Each row is a point on a landscape with many valleys, with its height.
A ball rolls from a point to the lowest of its 6 nearest points, and stops where none of them is lower. Distance is the straight distance between rows; heights are no part of it.
q_576: [112 121 136 142 139  78 126 134 151 161 125 122 100 127 164 129  78  86
 125 163 126 124 147 144 153 148 130  92 178 110 132 125 187 135]  (h 258)
q_54: [120 126  93 113 162 129 196 113 136  60 143  95 132 163  65 129 172 135
 126 184  83 116 148 118 133 194 156 157 132 141 137 141  94 165]  (h 467)
q_520: [142 126  80 132 130 163 151  77 100  92 163 133 155 115  81 148 237 160
 100 129 118 135  70 109 117 168 150 178  79 162  95 152  86 139]  (h 839)
q_918: [147 138 113  68 150 115 185 112 101  77 126 112 123 154  47 106 155 159
 133 162  76  95 127 103 137 147 125 164  95 160 177 101  29 134]  (h 684)
q_482: [180 110 145 134 142  95  87 151 126 139 147 133 161  86 183 102 146 132
 133 100 160  85  56 115 132  82 170 127 141 188 128 137 124 136]  (h 633)
q_765: [141 120  97 132  86 167 122 162 194 152 116 116  82 139 109  81  77 140
 161 155 110 126 210  96 105 109 133 107  79 107 120 108 157 187]  (h 288)
q_635: [117 113  93 127 148  94 143 154 173 176 152 116 115 134 162 132 131 128
 113 146 100 114 168 170 129 210 146 113 132 129 134 116 186 156]  (h 326)
q_963: [156 135 112 134 121 114 146 117 125 109 146 137 150 120 102 112 175 129
 120 111 119 120 112 111 118  99 126 151 115 147 114 122  95 134]  (h 632)
q_446: [159 131 122 120 131 118 102 178 135 179 139 132 119 126 139 111  49 120
 155 134 140 144 159 127 135  95 123  90 120 118 137 116 168 174]  (h 229)
q_527: [103 126 161 152  81 185  80 117 100 126 116 129 127 126 128 152  51 122
 152  51 148 147 118 100 134  45  93  95 128  91 134 117 101 116]  (h 440)
q_653: [ 92 127 160 117 168 102 136 102 125 132 130 159 115 140 138 154  74 100
 117 131 133 129 198 152 154 120 115 103 134  89 146  96 191 102]  (h 359)
q_919: [168  94 125 134 141  79 122 142 132 162 121 142  87 140 161 113 106 168
 171 138 145 119 169 144 143 113 119 112 116 150 125  65 146 135]  (h 278)
q_870: [154 130  72 172 130  96  86 149 156 162 154 110 153  75 202 145 168 145
 104 114 129 102  73 158  97 156 175 136 158 164 135 147 156 147]  (h 255)
q_589: [160 127 100 111  89 159 150 163 149 123 141 122 107 140 102  84 112 150
 129 149  95 121 141  76 127  76 128 140  98 159 135 112 105 199]  (h 294)
q_128: [ 85 110 130 126 152 107 138  87 131 124 130 181 131 135 131 145 107 113
 110 135 152 100 165 159 136 137 102 126 148 126 122 109 148 107]  (h 283)
q_313: [141 122 132  89 106 160 125 139  64  92 132 139 152 154  58 121 155 160
 149 137  89 129  99  81 140  74  99 166 103 164 143 135  27 146]  (h 405)
q_204: [144 118 122 124 169  55 149 207 174 173 129  72 134 125 147 101 119 111
 125 171 126 111 107 133 162 172 171  75 154 165 174 119 183 182]  (h 411)
q_850: [102 148 148 120 148 116 113  83 105 103 131 134 133 131 113 159 160 111
 103 134 125 132 113 147 141 173 103 164 155 133 132 115 138 106]  (h 459)
q_391: [147 154 130 161 133 128  89 137 115 149 127 137 143 134 148 126  78 105
 141 106 153 134  99 119 141  84 137  85 156 120 123 146 181 154]  (h 253)
q_461: [174 106 145 101 152  76  81 174 134 180 111 122  85 139 166  90  52 119
 146 137 139 117 173 125 158 106 141  98 114 146 149  85 156 159]  (h 209)
q_630: [ 95 138 102 127  88 195 149  88 122  84  87 119 141 143  70 135 150 129
 115 127 117 131 175 130 111 146 109 151  66  89  92 142 119  91]  (h 505)
q_721: [152  95 117 144 118 109 116 150 144 170 152 153 144  95 206 116 158 142
 123  98 149 111 137 150 132 120 148 134 134 181 169 132 137 145]  (h 378)
q_393: [104 171 134  97 151 156 119  67  64  96 133 128 167 147  58 153 154  85
 143 125 107 159 107 121 103 158  90 149 135 104 103 166  80  89]  (h 473)
q_52: [150 140 100 171  73 167 100 146 181 198 110  89 105 107 145  77 100 158
 122 131 109 162 101 120 107 138 159 109  98  79 126 161 140 152]  (h 355)
q_101: [110 123 174 105 210  79 130  92  51  55 123 171 130 130 129 159 184 151
 130 101 144 123 124 144 116 169  90 155 157 175 130 105  74  37]  (h 740)
q_612: [ 90 169 123  96 144 127 154 133 115 103 122 102 138 160  90 114 104  71
 124 134 109 136 136 127 152 148  99 135 164  95 136 121 111 139]  (h 364)
q_657: [128 172 107 123 129 179 113 114  75 112 139  75 178 131  51 116 122 106
 152 116 128 164  66 110 111  93 122 122 157 114  92 203  94 123]  (h 580)
q_26: [182 101 118 136 119 116  87 211 124 204 120 137 116  89 194  68 117 144
 152 135 159 111 112 111 107  76 139 127 110 172 126 129 163 173]  (h 407)
q_327: [ 92 158 155 121 164  90 124 152 135 150 109 106 130 168 115 132  37  63
 123 158 122 140 160 148 164 123 116  94 184  89 145 112 199 153]  (h 301)
q_560: [165 112 155  97 156  79 155 130 102 103 132 145 112 132 126 119 141 173
 145 112 163 104 144 128 173  99 130 129 134 165 157  65 108  72]  (h 627)
q_419: [145 138 181 125 188  66 104  93  83  80 145 129 161 120 150 142 144 107
 148  96 166 113  74 143 141 150 137 141 190 218 132 118 117  73]  (h 815)
q_767: [166 119 104 129 131 117 132 115  80  89 144 125 165 113  75 118 181 154
 128 133 127 131  35  91 120 110 143 143 119 183 126 172  67 134]  (h 780)
q_272: [116 197 130 151 116 164 140  88 115 114 107 107 152 164  88 156 153  95
 111 141 104 182 126 148  97 157 144 144 110  56 122 174 125 111]  (h 537)
q_459: [140 152 156  80 144 154 162 177 116  82  85 127 122 197  61 102  86 140
 145 154  77 108 147 103 162  70 103 131 130  92 167 115  65 147]  (h 343)
q_476: [139 143  75 171  70 135 168 158 227 174 113  64  99 148 126  87 143 132
 123 188 112 144 168 132  94 174 151 125 119  72 116 136 152 167]  (h 346)
q_981: [125 111 115 167 118 143 126 123 149 156 149 137 127  86 195 125 143 152
 104 115 156 118 103 150  87 160 153 149 131 112 118 183 173 144]  (h 222)
q_19: [132 133 120 101 146 137 127 122  92  86 143 112 149 146  51 134 170 155
 140 132 113 145  82  83 125 130 130 178 106 163 121 139  59 115]  (h 645)
q_640: [ 95 142 120 101 148 110 155  84  67  92 118 133 144 168  68 163 199 108
 124 148 102 148 145 144 105 188 102 176 131 146 108 147  79  81]  (h 481)
q_818: [ 84 145 162 113 190  41 128 105 111  84 137 132 129 129 132 139 142 100
 109 119 129 114 123 157 140 158  98 126 183 140 141 116 153  98]  (h 468)
q_125: [118 123 169 102 144 118 113  99  77 100 112 159 122 156  97 141 134 129
 139 115 144 134 113  88 138  95  96 131 139 159 133 116  62  79]  (h 502)
q_414: [139 109  71 150  87 131 184 195 217 141 129  75 100 158 121  97 137 128
 143 185  79 116 182 154 128 209 139 134 136 114 116 138 168 163]  (h 254)
q_79: [165 123 156 104 169  95  80 108  95  58 102 130 168 124 156 132 134 135
 147  98 175 109  63 121 146 114 141 127 166 218 103 133  73  96]  (h 695)
q_365: [113 141 146  94 134 159 120 113  69 106 127  99 141 176  62 120  97 112
 148 118 110 143 151  95 134 103  67 160 135  95 127 133  42 145]  (h 74)
q_67: [116 121 118 135  69 197 125 103 137 116 137 168 130 108 102 126 134 158
 143 116 156 116 156 127 107  95 118 132  83  90  96 125 116 130]  (h 393)
q_774: [131 138 134 101 162  97 157 156 111 106 124 113 134 147  94 113  99  95
 139 145 103 125 137 103 152 101 131 100 173 153 170 126 120 148]  (h 262)
q_645: [135 106 170 104 145  79 140 143  69  89 121 124 118 184 135 124  80 100
 146 115 118 150 145 125 169  92 112 116 177 128 167  60 102 103]  (h 372)
q_66: [101 125 117 113 112 158 142  88 116  85 108 135 121 143  79 163 180 105
 120 136 100 124 189 147 127 151  93 175  92  90  80 103 107  83]  (h 558)
q_59: [156 116 132 110 157  91 155 216 167 156 125 101 108 154  95 108  80 123
 140 181  88 107 169 105 135 121 133 102 116 141 153 111 167 185]  (h 129)
q_188: [ 54 174 145 126 161  93 123  75 117  97 120 101 147 155 118 191 167  74
  99 129 112 162 135 156 110 202 108 163 160 106 127 125 169 103]  (h 557)
q_601: [ 90 170 138 122 104 194 134  77 131 142  95 145 111 118 115 175 141 124
 102  80 141 154  88 115 119 131 150 135 107  64 119 191 142 120]  (h 620)
q_370: [135 141  98 150  99 143 156 127 156  96 163 116 132 119  91 130 183 136
 110 155  98 137 107 138 131 181 145 155 117 114 102 132 137 146]  (h 87)
q_559: [113 106 129 121 122  93 104 108 132 148 121 168 126 101 193 139  85 122
 144 100 166 124 136 140 146 115 134 104 144 136 141 113 161 128]  (h 61)
q_163: [134  93 121 107 124 120 157 143 140 133 128 159  87 166 126 108  84 118
 133 160 120 117 200 154 147 121  99 123 117 120 131  72 167 136]  (h 228)
q_719: [123  97 131 133 115 120  65 134 163 226  96 159  72  98 199 132  70 141
 132  83 131 138 147 134 119 131 138  81 101 121 130 125 186 138]  (h 94)
q_49: [161 102  99 135  94 148 110 158 168 178 132 142  75 112 138  86 121 200
 146 139 132 118 186 110 100 109 128 122  75 124 115 135 111 184]  (h 217)
q_912: [ 96 132 198 123 160 113 115  86  87  88 108 175 127 128 167 158 129 128
 111  61 156 149 136 130 119 101 107 108 131 163 136  99  88  64]  (h 394)
q_227: [161 102  95 119 112 121  87 168 180 193 113 125  76  84 183 115 125 170
 140 113 136 130 193 133  81 134 131 134 103 131 125 108 159 190]  (h 224)
q_118: [130 160 118 169 123 141 144 165 149 175 120 105 151 132 135 117  80  94
 117 143 132 140  93 133 123 117 147  80 151 100 114 147 175 144]  (h 110)
q_739: [166 129 155 150 125 104 111 215 180 195 143 105 157  92 194  82 110 127
 108 139 145 123  74 134 119 132 173  85 159 177 129 149 174 174]  (h 77)
q_881: [137 101  81 118 132 129 172  91 115  90 151  92 134 130  69 142 213 152
 145 146  77 139  95 129 146 213 142 194 118 189 119 152  40 135]  (h 697)
q_368: [128  91 106 125 139  84 161 134 171 118 155 108 154 143 164 121 164 132
  98 154 112  98 134 140 155 195 142 142 153 148 129 120 160 170]  (h 438)
q_869: [104 150 148 147 148 133  97  96 108 102 136 171 161  84 150 186 198 135
 127  73 150 139  87 141  99 137 116 136 106 163 106 172 100 103]  (h 439)
q_803: [152  71 118 135 114 133 138 132 141 120 169 199 115 106 179 119 160 184
 115 110 124 109 149 131 134 114  89 141  81 135 110 107 123 141]  (h 536)
q_787: [151  83 133 118 143 107 112 117  78 105 148 189 139 121 129 143 173 167
 140 120 151 111 108 117 137 107 123 143 117 175 130  85  53  93]  (h 752)
q_342: [163 115  99 145 139  82 103 192 171 188 128  94 122 100 200 119 129 131
 130 150 115 102 113 121 107 160 159 126 158 159 133 133 169 173]  (h 309)
q_842: [141 169 115 167 103 175 163 129 149 127 138  91 128 130  96 106 135 130
  95 165 105 152  93 117  95 145 164 120 140  71  91 157 131 163]  (h 384)
q_111: [165 125  66 173  73 166 145 160 175 161 179  99 154  89 155  99 191 166
 115 142 102 127 107 121  95  92 158 146 122 113 125 160 130 187]  (h 472)
q_180: [123 155 144 149 120 154 104 126 119 135 106  83 164 141 113 134 100  76
 123 105 136 153  71 107 121  96 147  93 157  90 115 164 146 133]  (h 320)
q_655: [148 125 114 117 159 112 159 183 105 117 129 104 176 133  88  97 126 112
 122 156 116 103  69 109 150 110 175 107 159 159 137 146 122 161]  (h 449)
q_757: [167 101  72 138  58 170 155 116 172 115 161 160 115 119 105 100 175 167
 119 128 100 116 145  96 108 118 118 157  97 136 107 151  81 167]  (h 457)
q_529: [112 136 117 134 125 153 176 119 183 134 126  88 101 144 101 118  94  96
 142 176  95 118 206 161 140 180 132 139 124 102 113 116 173 131]  (h 357)
q_556: [156 145 121 149 149 126 184 208 169 124 103  81 128 165  80  91  90 109
 133 194  88 118 120 118 125 150 150  99 144 107 143 147 159 185]  (h 178)
q_397: [117 168 104 146 141 112 199 195 182 112 119  80 125 172  79 105 105  97
 132 204  68 131 142 115 140 160 149 125 133 102 141 142 133 167]  (h 81)
q_420: [160 138 137  86 140 107 162 168 114 111  94 112 177 154  72  94 125 149
 148 157 104  90  73  89 146  97 159 130 105 161 164 130  47 166]  (h 685)
q_106: [182 140 109 183  94 147 126 184 159 183 129  93 141 105 152  82 117 151
 149 123 105 133  99 109 102 112 159  87 120 108 126 179 150 178]  (h 362)
q_772: [119 164  94 165  68 177 145 120 199 174  95  94  59 144 103 104  92 132
 128 154 144 134 201 160 120 174 148 139  76  25 101 127 192 111]  (h 377)
q_479: [145  98 133 132 145 104 120 125 129 116 159 181 124  95 191 134 151 181
 121 120 160 103 125 134 123 139 139 128 136 136 123 100 151 113]  (h 361)
q_699: [ 83 124 137 151 133 100 121 113 192 194 136 124  90  80 206 162 100 113
 100 154 136 141 147 184 133 201 146  96 117  76 132 108 206 121]  (h 287)
q_46: [125 121 134  92 152  94 154 136 105 102 133 132 130 151 102 114 139 114
 106 164 116  96 114 113 171 134 136 134 172 155 139  99 102 130]  (h 422)
q_345: [189  90 100 116  96 133 167 166 188 118 121 135  89 141 139  87 144 170
 130 177 109  92 207 105 138 154 112 146  96 147 138  92 110 165]  (h 282)
q_311: [149  91  80 134  88 125 124 151 198 174 124 126  86  93 170  95 129 188
 145 147 111 115 176 138 108 151 110 154  94 140 117 101 134 170]  (h 114)
q_792: [110 157 116 152 140 121 161 139 153 146 130  92 140 126 116 129 111 105
 103 144 128 131 125 134 155 157 151 107 167  97 123 165 158 144]  (h 264)
q_738: [127  92 134 112 128 109 165 121 136 107 163 140 138 152 122 108 148 131
 126 176 111  99 187 139 146 132 117 149 125 122 117  96 125 146]  (h 373)
q_160: [ 99 123 130 145 122 156 128 117 158 172 118 107 110 130 137 141  93  97
 121 156 132 145 158 144 134 146 137  92 128  63 121 126 192 120]  (h 281)
q_465: [111  91 106 131 128 135 121 125 182 155 126 145  85 131 172 136 111 132
 121 136 155 129 194 167 127 145 116 112  90 105  97  99 167 109]  (h 293)
q_825: [134 133 139 115 169  45 136 155 144 133 118 132 164 126 172 128 145 110
 121 159 148  70  72 153 162 151 161 120 194 191 168 106 166 141]  (h 471)
q_181: [138 118 141  94 210  68 150 162 134 107 109  90 157 156  79 133 144 116
 121 163 116  95  43 119 170 143 160 120 137 177 163 136 109 142]  (h 639)
q_472: [104 129  97 109 109 157 153 132 160 120 110 131  97 144  73 137  78 106
 124 153 129 102 237 165 137 126  97 121  94  75 122  86 147  89]  (h 313)
q_715: [110 138 121 152  79 152 107 136 178 214  97 115  75 100 142 118 119 129
  91 126 130 173 167 151  98 168 143 136  78  51 115 140 184 106]  (h 269)
q_157: [122 121 131  86 130 171 108  94  54  84 102 137 143 148  80 158 126 131
 155 125 107 143 164  87 141 131  70 160 107 134 120 141  36  57]  (h 259)
q_263: [ 86 174 142 166 141  98 125 108 137 136 132 119 131 123 149 154 103  75
  98 101 139 158 107 165 141 158 163  89 179  97 128 131 187 113]  (h 386)
q_945: [130 121 116 171  79 169 119 128 160 173 153 140 113 103 184 106 123 164
 123 121 154 150 148 123 117 124 161 132 110  96 127 140 167 133]  (h 119)
q_23: [115 144 134 135 125 182 127  73  90 101 117 158 137 121 107 164 168 160
 106 113 121 145 132 124 100 104  95 151  91 103  93 125  82  94]  (h 535)
q_532: [ 94  96 137  89 134 108 159 103 114  62 121 161 104 155 110 158 155 150
 112 130 123 109 210 141 123 117  87 158 112 126 124  78  98  66]  (h 522)
q_891: [114 163 111 187  77 162 137 100 160 155 112  98 111 132 121 114 119 132
  96 141 137 157 101 125 120 138 160 107 126  49 120 147 168 130]  (h 315)
q_522: [106 141 157 135 120 131  93  91  81 114 130 145 142 114 135 154  94 104
 139  96 168 147 107 128 131  83 113 112 150 136 131 141 119  78]  (h 354)
q_853: [118 116 120 174 112  93  90 152 178 198 133 106  98  49 225 143 117 129
 113  90 165 134 109 142  95 166 143 125 155 107 119 145 188 140]  (h 107)
q_973: [ 98 174 171 134 126 120  73  76 104 103 121 157 148 112 157 165 127  81
 119  51 153 157  67 150 110 124 146 121 136 185 144 123 130  71]  (h 126)
q_222: [115 101 107 160 134 133 114 151 151 202 144 165 105  58 195 140 122 158
 131  84 167 134 144 142 114 139 149 147  95 111 135 145 164 129]  (h 210)
q_176: [134 155 116 126 149  92 127 114 105 106 151 141 147 129 113 134 128 108
 135 118 130 144 109 142 144 148 133 149 163 146 134 106 157 136]  (h 321)
q_591: [142 128 141 121 173  91 149 170 146 141 140 115 151 146 116  99 121  86
 120 162 120  97  83 129 160 137 166 103 183 161 157 124 143 163]  (h 290)
q_533: [141  89  90 121 122 131 155 135 163 145 159 117 115 138 150 118 159 130
 122 181 120 110 152 132 146 182 141 150 116 137 134 114 132 182]  (h 392)
q_934: [165 129 107 130 118 110 170 199 145 129 115 101  86 140  83  72  90 151
 124 172  82  99 153  79 134 118 144 124  85 146 169 155 145 195]  (h 190)
q_627: [109  98 112 134 110 136 133 108 169 133 142 177 138  96 149 129 137 152
 105 120 150 113 145 137 112 137 136 141  96 127 113 139 132 117]  (h 366)
q_764: [159 122 107 144  99 151 113 165 147 144 130 105 138  92 149 107 141 149
 115 133 120 120  88 110 104 127 169 116 128 142 155 157 146 175]  (h 389)
q_280: [159 118 123 144  97 191 115 140 126 160 135 114 142 133 110  92  88 154
 150 110 142 131 120  90 116  48 110  98 122 114 120 173 133 182]  (h 96)
q_814: [ 91 117 159 114 156 111 137 101 128  80 127 181 114 121 143 159 152 131
 117 112 140 120 169 170 136 108  90 130 114 127 130 107 139  66]  (h 417)
q_623: [109 126 144 148  96 163  87 121 129 173 124 123 121 108 189 142  29 118
 135  67 156 140 121 103 131  34 123  67 127  96 127 144 157 143]  (h 441)
q_268: [120 117  95 141 118 134 106 168 190 214 145 119  79  88 185 148 148 161
 133 116 133 140 157 140 101 175 148 123 101  88 107 129 173 135]  (h 189)
q_583: [105 140 175 126 140 113  89 138 123 132 126 128 110 152 127 150  53 101
 130  87 136 127 147 146 147  68 117  87 178 121 159  93 149  88]  (h 430)
q_675: [109 136 162 120 105 206 100  94  97 111 116 148 126 126 108 167 121 128
 135 116 149 146 138 129 102  76 108 141  86  73 112 165 107  88]  (h 501)
q_137: [143 115 103 142  82 181 137 118 162 165 126 142  94 133 145 126 110 158
 137 133 137 117 172 128 113 124 113 134  55  97 100 110 147 120]  (h 270)
q_258: [156 116 143 128 100 167 118 130 104  97 146 169 132 126 110 116 121 150
 139 101 127 128 111  94 129  31 112 124 121 130 123 134  83 132]  (h 398)
q_402: [137 102 112 100 113 161 145  96 102  86 127 161 140 161  69 138 191 139
 115 132 105 116 147 111 120 128 103 165  84 112 108  98  51  96]  (h 479)
q_212: [145 112  95 156 110 124 147 132 166 171 177 125 121 116 133 115 136 132
 113 145 128 121 153 123 134 160 145 127 128  81 129 118 168 140]  (h 272)
q_93: [133  92 164 156 112 140  71 118 126 142 126 186 121  96 181 149  99 138
 139  72 191 123 104 132 110  78 130  93 134 147 136 120 143  97]  (h 296)
q_595: [114  99 137 102 153  87 167  84 104  80 151 144 128 141 131 139 185 176
 114 154 122  95 137 125 147 190 123 160 122 164 150  91  77  98]  (h 666)
q_750: [115 118 153  90 138 128 105  88  58  73 124 140 145 148  86 175 146 119
 143 105 128 158 166 137 100 119  77 169 123 137 118 107  54  64]  (h 413)
q_68: [173 108 141 120 109 140  66 110  91 101 135 161 150 108 101 153 162 163
 157 105 121 143  92  55  94  67 110 144  95 159 101 134  18 112]  (h 640)
q_331: [103 160 178 136  90 174  82  72  86 121 100 105 139 125 107 157  82  88
 129  67 151 173  54  94 115  61 113 115 138 127 120 141  93  93]  (h 478)
q_145: [110 104 179 115 161 110 137  90  76  68 120 204 121 123 124 187 198 203
 100  97 138 128 160 145 107 116  92 149  97 156 105  84  74  58]  (h 635)
q_386: [134 135 141 122 119 127  91  85  70  88 128 156 160 124 122 136 151 129
 145  86 145 130  87 116 121  70 135 138 143 163 118 134  67 116]  (h 566)
q_847: [132 124 137 114 138 145 132 184 124 142 120 107  99 152 114 110  45  98
 172 158 135 121 179 129 159 105 130  93 137 104 129 122 194 180]  (h 204)
q_257: [ 88 103 161 118 113 157 106  84 134 155 129 190 122  98 162 155 118 163
 120  97 142 121 139 143 118 100  96 120  62 125 124 129 134  99]  (h 484)
q_178: [101 116 131 148 105 116 108 107 169 241 106 120  96  63 206 160  86 122
  83 107 163 161 114 164 129 181 159  93 113  77 125 159 196 123]  (h 192)
q_575: [111 119 108  91 179  47 167 108 123  84 160 113 149 109 149 139 207 156
 141 143 122  79  82 145 182 198 144 155 147 184 152  92 111 110]  (h 770)
q_129: [164  88 123 136 136  87 127 135  99 112 137 151 147 103 151 116 145 133
 147 129 151  85  93 121 135  76 126 118 135 167 132 120 103 122]  (h 813)
q_548: [146 119 174 138 119 136  66  93  71  80 115 123 164 126 143 152  97 130
 134  47 161 148  84 138 102  82 111 124 160 179 132 142  61  65]  (h 491)
q_56: [154 157 151 118 122 131  70  86  59 109 154 102 177  86 135 115 158  81
 149 109 151 123  21 122 118 130 141 124 137 220 108 192  94 108]  (h 829)
q_135: [ 85 141 135 127 114 177 120  89 118 109 108 120 125 156  75 134 131 103
 143 140 118 139 158 132 128 124  92 157 117  70 115 119 107  94]  (h 541)
q_486: [121 124 142 162 146 108 126 125 128 115 163 177 143  96 199 147 201 149
 105 103 152  79  90 162 124 168 139 152 138 166 136 148 135 101]  (h 518)
q_116: [196 124 122 121 111 160 118 176  95 125 126 128 141 125 115  76 149 165
 138 129 131 118  71  78 134  40 128 119  86 161 156 148  79 180]  (h 437)
q_356: [151 111 115 116 163  93 123 121 105  88 153 147 149 110 150 146 218 182
 119  98 158  86  41 129 143 149 135 149 129 185 131 140  59 117]  (h 647)
q_281: [128 163 143 119 146  79 109 141 124 114 140  99 152 134 125 101  99  71
 121 147 129 144  98 150 142 106 161 101 188 129 139 121 169 153]  (h 82)
q_288: [ 78 164 181 158 108 145 107  93 132 158 122 148 126  78 163 164 163 141
  88  81 168 159  61 141 112 149 157 128 107 103 135 185 175 115]  (h 642)
q_410: [104 157 150  91 152 138 129  88  48  95 132  97 137 202  68 148 152  93
 149 138  83 151 171 117 121 154  75 149 134 154 127 117  30  84]  (h 295)
q_90: [160 104 131 112 133 107 140 168 119 145 130 137  93 139 120  95  88 122
 156 158 127 128 163  98 146  78 115 128 106 164 167 110 146 161]  (h 40)
q_211: [132 121 106 139  85 168 167 135 193 117 139 118  92 150 103 115 128 116
 110 167 113 122 185 127 116 133 105 134 106  89  91 111 160 138]  (h 374)
q_960: [122 121 102 154  91 154 104 131 168 178 125 139  72 101 161 119  68 118
 124 102 154 158 154 128 127 138 112 119 112  72 121 116 191 121]  (h 188)
q_840: [121  92 144 128 134 123 114  99 124 116 138 196 110  87 177 129 179 168
 124  83 151 115 123 136 123 111 103 123  85 162 120 136 111  95]  (h 526)
q_197: [164 107  87 144 123 115 198 201 179 136 143  87 139 132 103  85 161 135
 108 179  83 121 108 124 121 153 156 104 135 149 135 146 160 183]  (h 261)
q_924: [120 113 141 134  72 189 112 111  89 160  92 135 109 119 140 136  71 130
 151 101 161 140 169 122 158 102 119 103 112  62 131 118 179 102]  (h 322)
q_267: [ 79 128 168 129 144 134 136  70 128 112 107 154 120 111 175 185 141 139
 111  98 159 158 122 168 119 124 134 115 118 146 131 141 162  76]  (h 503)
q_81: [164 103 123 146  92 149 111 133 140 156 130 138 130 102 159 116 105 141
 156 112 153 124 135  99 114  80 122 101 130 112 124 132 129 154]  (h 308)
q_716: [ 88 176 153 149 133 142 125 120 122 132 113  97 160 161 105 135  89  87
 127 114 121 143 112 130 144 104 109 128 156  70 137 118 143 112]  (h 474)
q_547: [108 121 147 124 119 133 124 159  95 102 117 124 150 130 129 121 112 115
 132 120 148 125 103 135 178  67 114 105 169 121 152 104 129 149]  (h 406)
q_469: [148 130 190 100 187  69 104  99  80  83 126 129 166 152 167 145 138 137
 144 118 170 112  71 117 149 130 145 141 183 214 157  89  57  53]  (h 841)
q_497: [105 143 102 147 128 154 178 124 160 100 126  78 125 154 115 115 152 110
  97 160  91 122 157 153 135 194 117 165 145  76 100 109 129 151]  (h 363)
q_979: [140 106 115 105 116 150 173 175 126 122 109 132  98 155  77  80 103 122
 158 166 105 116 172 115 145 104 108 129 143 113 153  91 122 154]  (h 223)
q_890: [126 125 124  68 169 132 152 101  77  93 144 102 129 174  48 128 161 100
 149 151 104 127  98 103 138 156 129 157 135 182 175 117  44 107]  (h 610)
q_422: [ 85 143 162 103 154 137  97  70  90  97 113 169 152 104 137 194 183 136
 122  80 131 183  94 151  82 152 103 135 119 168 107 141 105  52]  (h 367)
q_340: [ 77 165 162 113 151 106 117  88  89 103  93 149 138 134 152 167 128 101
 129  98 135 158 138 142 130 119 115 117 160 122 137 120 149  85]  (h 483)
q_305: [138 149 128 121 130 140 107 109 113 112 139 110 167  97 114 129 127 106
 114 105 146 150  73 119 115  97 143 128 149 127 108 157 142 137]  (h 480)
q_492: [139 101  97 113 130  88 111 158 179 168 133 124  94 153 173 100 110 134
 155 153 106 130 207 148 131 153 117 147 113 116 128  99 162 173]  (h 233)
q_541: [100 159 114 136 131 141 142  97 112 115 125 132 133 129 135 153 147  97
 103 128 128 156 122 148 134 145 129 174 121  87 108 139 148 123]  (h 409)
q_892: [126 175 142 131 152 147 183 174 157 120  99 102 133 175  54  97  63  79
 152 178  95 127 171 136 147 121 136  92 165  57 136 145 148 141]  (h 257)
q_697: [145 148 108 139 104 185 132 189 140 173 119  97 126 137 114 101  57 136
 154 145 110 139 138  88 119  72 154  80 125  90 122 154 170 172]  (h 263)
q_425: [ 93 181 125 126 157 144 102  93  41 102 121  87 172 158  75 156 145  59
 135 105  95 150  91 152 106 158 111 144 168 151 121 162 103 110]  (h 634)
q_740: [114 159 149 103 147 117  99 136  63  94 101 119 145 170 114 131  75  74
 144 102 115 146 141 139 135 123  78 130 185 140 126 138 100 110]  (h 252)
q_240: [ 85 183 134 122 154 124 114  81 119 120 118 130 155  89 152 192 179 122
  99  97 143 138  96 135  93 179 130 154 140 134  95 172 152  89]  (h 511)

Call two points neighbours if one is among the 6 nearest of the other. Go from one point of each pair to the other, from neighbour to neighbour, staying as low as possible. Name the highest point that can't be avoided.
q_118 and q_973: q_522
q_945 and q_559: q_960
q_853 and q_559: q_268
q_559 and q_397: q_492
q_90 and q_118: q_391
q_559 and q_370: q_212
q_90 and q_397: q_59
